Points on a hilly landscape, in no order, each with its height.
A climber steps from a point to the highest of its 2 nearest points, and stops where none of them is higher. Distance is the straight distance between rows; heights are no part of it.
K_486: -30	28	-32	8	20	-34	40	20	29	-52	-41	43	-13	3	33	28	-2	19	32	-35	47	11	-6  h=3.86
K_195: -8	-2	5	26	-16	45	-8	-4	25	-1	10	-11	-38	-1	21	-8	51	25	5	-32	-31	-15	3  h=0.28
K_711: -6	43	-41	42	29	-29	12	28	20	-47	-21	4	6	21	24	7	6	-10	49	-37	32	15	-8  h=3.66
K_753: -28	-17	33	1	-31	85	9	-8	11	-34	5	-24	-21	-31	22	26	13	-41	-22	19	21	-15	-2  h=2.00
K_544: -22	23	-13	3	11	-54	31	47	-12	-58	-25	17	-14	-11	13	36	0	27	25	-12	22	-2	-35  h=4.07
K_763: 18	-5	-24	26	-19	-33	-19	10	-35	34	17	-33	9	10	-39	-25	-18	30	-19	-19	-4	30	-45  h=3.73
K_832: 17	-8	-44	-40	33	-12	1	27	4	6	-22	41	4	6	18	27	-16	-2	16	16	18	-20	29  h=6.23
K_204: 8	-26	50	-23	-15	65	-16	-33	7	-36	13	-22	-18	-49	-1	-2	25	-45	-13	8	-15	5	1  h=1.73
K_761: 12	1	25	29	-36	-36	18	-15	-24	37	0	7	5	12	-7	-29	-26	-1	-34	17	-33	-12	16  h=6.01
K_523: 17	12	-2	-45	55	11	-18	-2	4	-55	40	-21	0	1	6	29	41	-25	19	41	22	-5	-4  h=4.98
K_794: 9	11	-28	-30	-4	-10	-3	26	-31	3	-6	-1	-19	2	-6	24	5	33	11	9	2	-43	-19  h=5.99
K_857: 9	33	14	-27	14	-38	-5	1	-32	9	47	3	-10	9	-16	-15	-19	25	21	32	-15	25	-46  h=3.90
K_414: 29	-19	-13	-14	-12	-20	9	16	2	15	-17	50	-14	15	19	-10	-4	36	-1	-54	-1	34	16  h=5.13
K_488: 14	2	-7	4	14	23	1	10	36	9	7	37	15	36	39	-15	10	-13	19	-6	10	-17	63  h=5.03
K_494: 15	-26	2	-21	-9	-10	-21	-26	-50	-5	7	-24	-13	-32	-37	6	-4	13	-19	-51	-20	48	-35  h=4.36
K_288: 33	-17	80	-8	-50	32	-22	-50	11	1	18	-16	12	-17	1	-30	4	-63	-34	5	-22	45	11  h=1.20
K_697: -46	23	-47	-37	41	23	2	-40	53	-9	-31	-8	22	21	6	-3	3	-2	12	4	33	24	-30  h=5.40
K_67: -29	17	10	48	-33	-10	-7	-37	-8	23	-21	-35	16	5	-1	-16	-22	-24	-43	17	-33	-15	-1  h=5.25
K_232: -14	42	-35	23	31	-52	-15	-29	-9	-12	2	-10	-27	21	18	6	26	17	8	-14	-45	-10	-25  h=6.67
K_915: 26	-11	-39	-28	-3	-10	2	54	-16	-10	-17	37	-22	6	9	24	5	46	-4	-56	0	-5	16  h=5.37
K_268: -19	23	-44	-33	30	-4	-5	35	22	-3	-15	34	-3	27	39	24	9	8	0	5	5	-59	24  h=6.72
K_167: -15	-2	-18	-12	15	-44	-3	-41	13	8	-15	46	-1	25	17	-30	10	18	-12	-3	-16	27	-4  h=5.55
K_471: -16	11	38	32	-6	53	-19	-3	52	5	22	-4	-9	2	38	-24	35	-11	6	2	-19	-20	20  h=0.40
K_175: -19	-14	-10	40	29	30	-14	-23	18	-60	-27	-21	-15	-14	-26	-6	34	-10	51	14	24	0	-12  h=2.95
K_334: -20	-4	20	16	12	10	-11	-25	14	-17	14	-25	-14	4	3	-27	35	4	1	14	-17	14	-36  h=3.59
K_260: 19	11	-2	6	2	-9	8	7	12	0	10	18	-4	-6	34	-2	-23	11	15	-39	11	20	2  h=4.79
K_752: -8	-2	-3	25	22	-3	-16	-32	-17	-16	18	-38	-1	10	-35	-3	9	-16	16	50	-1	-13	-28  h=3.99
K_922: 2	17	-15	-7	3	-53	13	-33	20	1	14	23	-29	-3	35	-1	5	2	-7	-78	-25	55	-8  h=5.19
K_233: 8	-3	-31	-8	18	1	-24	-12	-13	1	-21	-4	-2	0	-7	-15	8	44	-10	4	-25	-27	3  h=6.49
K_435: 27	-19	30	17	-49	-10	-12	1	-46	8	-22	-40	-16	-24	-42	4	-22	1	-39	23	-28	-18	-14  h=5.49
K_478: -19	26	-35	-58	43	-4	-3	-22	20	-27	20	8	7	12	24	25	27	-7	23	23	13	3	-18  h=5.47
K_587: -21	28	37	35	-7	-35	30	29	-10	-25	4	-2	-27	-18	9	31	-14	-5	1	2	-12	-17	13  h=4.80
K_971: -37	36	-11	3	46	-12	8	-7	30	-13	8	-27	7	21	10	35	40	-32	-9	54	5	-52	32  h=3.44
K_640: 12	-13	4	-22	0	-55	12	-14	-38	-8	10	4	-8	-18	0	10	3	12	-9	-84	-28	58	-26  h=4.74
K_569: -4	19	2	-19	15	35	-22	-14	0	-22	37	-48	4	4	-6	21	24	-36	2	43	13	-26	-20  h=4.47
K_119: 27	-3	22	40	-30	21	-20	13	-29	35	24	-23	-10	8	-25	-39	-20	19	-2	-13	2	26	-34  h=3.50
K_600: 32	16	-46	-34	5	-31	-20	-4	-23	30	9	2	40	32	-7	-15	-51	-4	12	26	19	13	25  h=5.53
K_516: 3	22	-37	-14	-10	-1	1	73	-16	24	-22	27	-16	23	13	17	-4	39	-3	-26	-1	-38	-11  h=5.64
K_529: -22	14	-75	8	24	-49	-2	-42	6	-4	-28	17	-8	21	12	-1	6	21	-11	-26	-39	9	-3  h=6.03
K_972: 4	-32	12	68	-37	8	3	13	-25	-13	-2	-30	-32	-21	-25	12	-1	-13	11	-25	-11	-4	-19  h=4.25
K_989: -36	3	10	27	-7	-31	37	13	-16	-1	-25	1	3	-22	-8	24	-45	-13	-31	16	-1	-23	19  h=5.29
K_781: 20	-17	-12	-29	-37	1	-21	4	-32	52	0	-9	7	7	-15	-11	-4	55	-44	-54	-39	17	-39  h=5.95
K_886: 30	7	7	5	0	6	-12	10	15	21	29	5	-27	9	37	-13	37	29	-16	-58	-41	8	2  h=0.20
K_834: 23	-14	12	-8	32	3	-30	-49	32	-4	14	10	19	0	3	-34	23	-42	34	-20	-1	36	40  h=0.85
K_839: 48	0	32	-43	5	4	10	13	2	-6	17	34	0	-27	28	5	-8	6	2	-19	-3	19	25  h=4.57
K_536: 29	-11	-49	-38	39	-30	-23	-22	7	7	-2	21	40	17	-8	12	-23	-18	12	37	25	-2	42  h=5.84
K_873: -50	-6	-18	24	2	19	9	-20	28	-30	-33	-20	-12	-13	9	-21	26	11	18	1	-4	10	-30  h=3.24
K_850: 2	-38	-12	47	-19	-24	17	-11	0	24	-22	32	6	5	-6	-16	-1	20	-2	-61	-4	40	11  h=4.83
K_192: -26	48	-34	24	15	-38	-1	-19	13	0	18	3	-19	9	45	-17	5	-17	14	-52	-15	12	-18  h=5.85
K_829: -34	-13	14	-5	-10	63	17	27	26	-6	26	-21	2	0	-11	38	17	-31	-6	66	47	-36	0  h=4.23
K_995: -5	-18	21	56	-18	48	-4	2	28	-22	6	-8	-6	-11	13	-4	11	-35	18	4	6	-28	29  h=0.54
K_455: 39	27	-11	35	5	-8	-19	19	16	34	26	32	-12	36	40	-25	4	12	24	-22	-3	-5	51  h=4.70
K_269: 7	-11	11	-12	-50	-33	8	29	-48	49	-25	-17	-2	-18	-23	5	-19	15	-60	12	-49	-34	-1  h=6.00
K_619: -27	54	-38	42	27	6	-8	2	30	-24	12	-49	0	13	7	15	1	-26	26	24	23	-3	-28  h=3.08
K_13: 21	31	-14	21	-20	-19	-2	31	-9	57	27	24	-12	54	32	-14	-3	5	-11	-31	-29	-32	10  h=4.46
K_811: -15	34	19	23	13	-54	27	12	-15	-33	10	-12	-28	2	6	28	6	26	23	-3	-16	-9	-46  h=4.38
K_256: 22	-37	15	42	-37	36	-33	-17	-36	-20	-16	-37	-14	-40	-48	6	-5	-31	-16	13	-15	-3	-18  h=4.84
K_707: 54	-12	15	-52	12	-6	-21	51	-42	-12	8	9	3	-37	-32	26	-38	5	14	-24	24	-10	3  h=4.85
K_847: -26	-11	-21	-37	19	-13	36	-20	24	8	-23	36	28	2	4	1	-43	-14	5	11	37	23	20  h=6.34
K_423: -50	27	-18	46	40	-10	9	1	26	-37	3	-31	-7	10	3	9	39	-35	25	33	24	-32	8  h=3.13
K_602: -31	-6	16	-42	45	-24	46	-1	33	-10	12	14	24	-9	-15	36	20	-50	-6	64	27	0	34  h=3.31
K_688: 8	41	4	-31	10	36	-10	35	34	8	20	14	-12	26	44	-4	18	26	24	-16	4	-20	3  h=4.43
K_444: 12	3	12	-2	-28	-43	17	-16	-17	-6	-31	-6	30	-33	2	21	-41	-33	-34	9	-26	-17	32  h=5.96
K_920: -8	41	-9	38	31	3	-10	31	41	-31	21	-21	-8	10	17	-9	4	-16	61	-20	14	4	-12  h=3.39
K_916: 27	38	-12	-28	31	41	-2	44	24	-13	21	3	-3	11	41	29	12	-24	31	14	13	-46	21  h=4.06
K_4: 2	5	34	-15	-4	-57	25	-27	-15	31	3	41	22	5	1	-35	-33	-2	-27	9	-22	24	20  h=6.68
K_532: 16	-38	39	-49	-3	31	5	4	13	1	-9	47	21	-26	3	3	-17	-16	7	4	17	15	55  h=5.01
K_454: 1	-12	6	29	-19	-32	-7	-48	-46	26	15	-24	10	-1	-44	-22	11	15	-23	-44	-25	50	-29  h=4.00
K_827: -58	5	-19	-4	19	3	22	-25	33	19	-12	19	14	29	7	-35	-11	-1	4	9	20	40	-36  h=6.15
K_155: 24	-5	41	-7	-40	29	-3	9	-21	38	22	-9	4	3	-11	-13	-32	6	-15	26	8	4	-13  h=3.25
K_270: -27	-21	25	-11	-11	-17	19	4	-38	2	-34	6	-15	-20	-46	1	-21	57	-14	-14	4	26	-61  h=4.77
K_259: -15	-32	-10	36	7	56	-19	22	6	-35	6	-18	-9	-1	-34	-2	23	10	27	32	34	-16	-12  h=2.71
K_620: -35	20	-49	-25	27	6	15	1	43	-21	-26	1	1	16	34	18	15	3	12	5	27	-16	-9  h=6.04
K_577: -35	16	-10	-2	6	52	11	13	26	-26	-1	-33	-20	4	12	30	35	0	7	44	16	-66	-8  h=4.75
K_379: -5	11	11	-13	-13	6	7	-14	29	34	1	49	7	23	36	-36	13	42	-4	7	-13	14	17  h=5.12
K_534: -30	-18	32	-16	34	-19	30	-14	-1	-19	-2	15	7	-6	-16	20	32	5	-9	71	13	-28	20  h=3.56
K_484: -21	-26	50	-5	6	26	21	10	4	-20	-2	-8	-12	-15	-20	18	5	-9	1	64	23	-15	-2  h=3.83
K_441: 33	1	-27	-37	-10	-25	-18	17	-42	6	7	-2	13	-24	-25	8	-60	-15	9	2	17	6	1  h=5.20
K_261: 18	10	4	-39	-16	48	-8	10	18	40	3	28	3	16	32	-16	2	44	-9	-23	-1	-9	2  h=4.78
K_240: 10	-40	-10	15	-21	49	-26	-15	-20	-10	-14	-42	18	-13	-28	3	6	-50	-20	52	10	-41	30  h=6.17
K_45: 30	-7	12	-16	0	-32	11	7	-20	1	-2	2	22	-13	-8	14	-19	-29	-19	54	-14	-39	47  h=6.73
K_778: -18	-12	-21	21	7	62	-25	7	20	2	-14	-37	13	7	-9	13	28	-31	1	36	22	-59	24  h=5.38
K_10: -1	22	7	14	7	-24	14	5	-22	34	18	20	15	33	-12	-28	-18	52	7	26	-2	17	-27  h=4.12
K_709: -3	-6	11	-11	-9	-34	13	37	-62	12	16	-2	-18	5	-46	3	5	65	-10	-28	-8	37	-69  h=5.16
K_126: 3	-30	23	4	-60	73	-18	-2	-3	24	-40	-15	34	-10	-24	-17	-27	-12	-21	-2	17	18	4  h=2.54
K_765: 54	-52	52	-15	-58	74	-25	-1	-2	15	-6	1	28	-21	-23	-2	-42	-18	-4	-2	26	13	14  h=2.79
K_98: -11	38	13	-25	32	-1	6	6	24	0	26	7	5	16	29	26	21	-31	26	40	17	-30	37  h=3.76
K_61: 49	-34	43	-7	-48	15	-13	20	-34	13	-1	-5	26	-34	-38	-2	-56	1	-23	10	21	24	11  h=3.02
K_58: 0	31	-17	14	-2	-31	30	40	-24	44	11	37	-6	59	-2	-25	-1	50	-3	-1	-5	-15	1  h=4.28
K_907: 14	-15	39	-40	4	-52	23	5	-23	15	12	41	-3	-17	-10	6	-30	-1	-5	22	-7	-7	31  h=7.53
K_389: -10	-24	6	35	20	26	-21	-38	41	-9	14	-10	13	-17	11	-30	27	-59	26	-10	0	-6	47  h=0.70
K_212: -1	-16	10	2	-53	-31	12	9	-36	43	-8	-18	-11	-10	-7	16	1	35	-50	-34	-43	9	-22  h=6.50
K_944: 32	-46	-5	13	-17	15	-19	-5	-17	10	-30	0	0	-14	-25	-11	11	44	-23	-25	-31	-3	16  h=7.17
K_267: -10	-4	-32	15	-25	11	-7	-26	-3	1	-28	-37	15	-12	-7	1	-5	-33	-42	45	-18	-31	1  h=5.36
K_571: -42	-18	-17	6	23	4	20	-24	13	-14	-46	4	25	7	-31	-24	-27	-16	13	17	37	20	-6  h=7.41
K_357: 25	28	-4	-5	33	-64	-3	4	-27	-9	44	9	-22	8	-12	8	-9	23	43	-17	8	39	-20  h=3.69
K_998: 27	-9	32	-25	-8	11	-24	-48	9	6	2	-16	24	-16	2	-28	-9	-43	-9	3	-13	31	29  h=1.01
K_893: -4	-46	-1	74	-17	-25	19	9	-11	8	-13	-18	4	-11	-39	-10	9	14	6	-49	-17	25	-5  h=4.50
K_646: 12	-42	-21	-29	-11	-12	-6	46	-43	32	2	7	1	4	-23	6	14	62	-16	-58	-2	33	-45  h=5.52
K_431: -2	-6	14	-14	28	14	20	-8	41	-2	-13	33	29	-4	12	-12	-3	-27	13	3	26	10	38  h=5.62
K_948: -4	-2	61	6	-19	48	-28	-48	30	-2	31	-26	-4	-29	15	-28	8	-30	-17	-5	-15	27	-24  h=1.46
K_115: -17	-24	6	3	-40	80	7	12	20	-12	-32	-4	7	-33	2	15	-25	-24	-9	-12	20	-6	10  h=2.28

Where does a climber stop that starts at each point below?
K_195 -> K_232
K_619 -> K_907
K_893 -> K_944
K_602 -> K_232
K_971 -> K_232
K_119 -> K_232
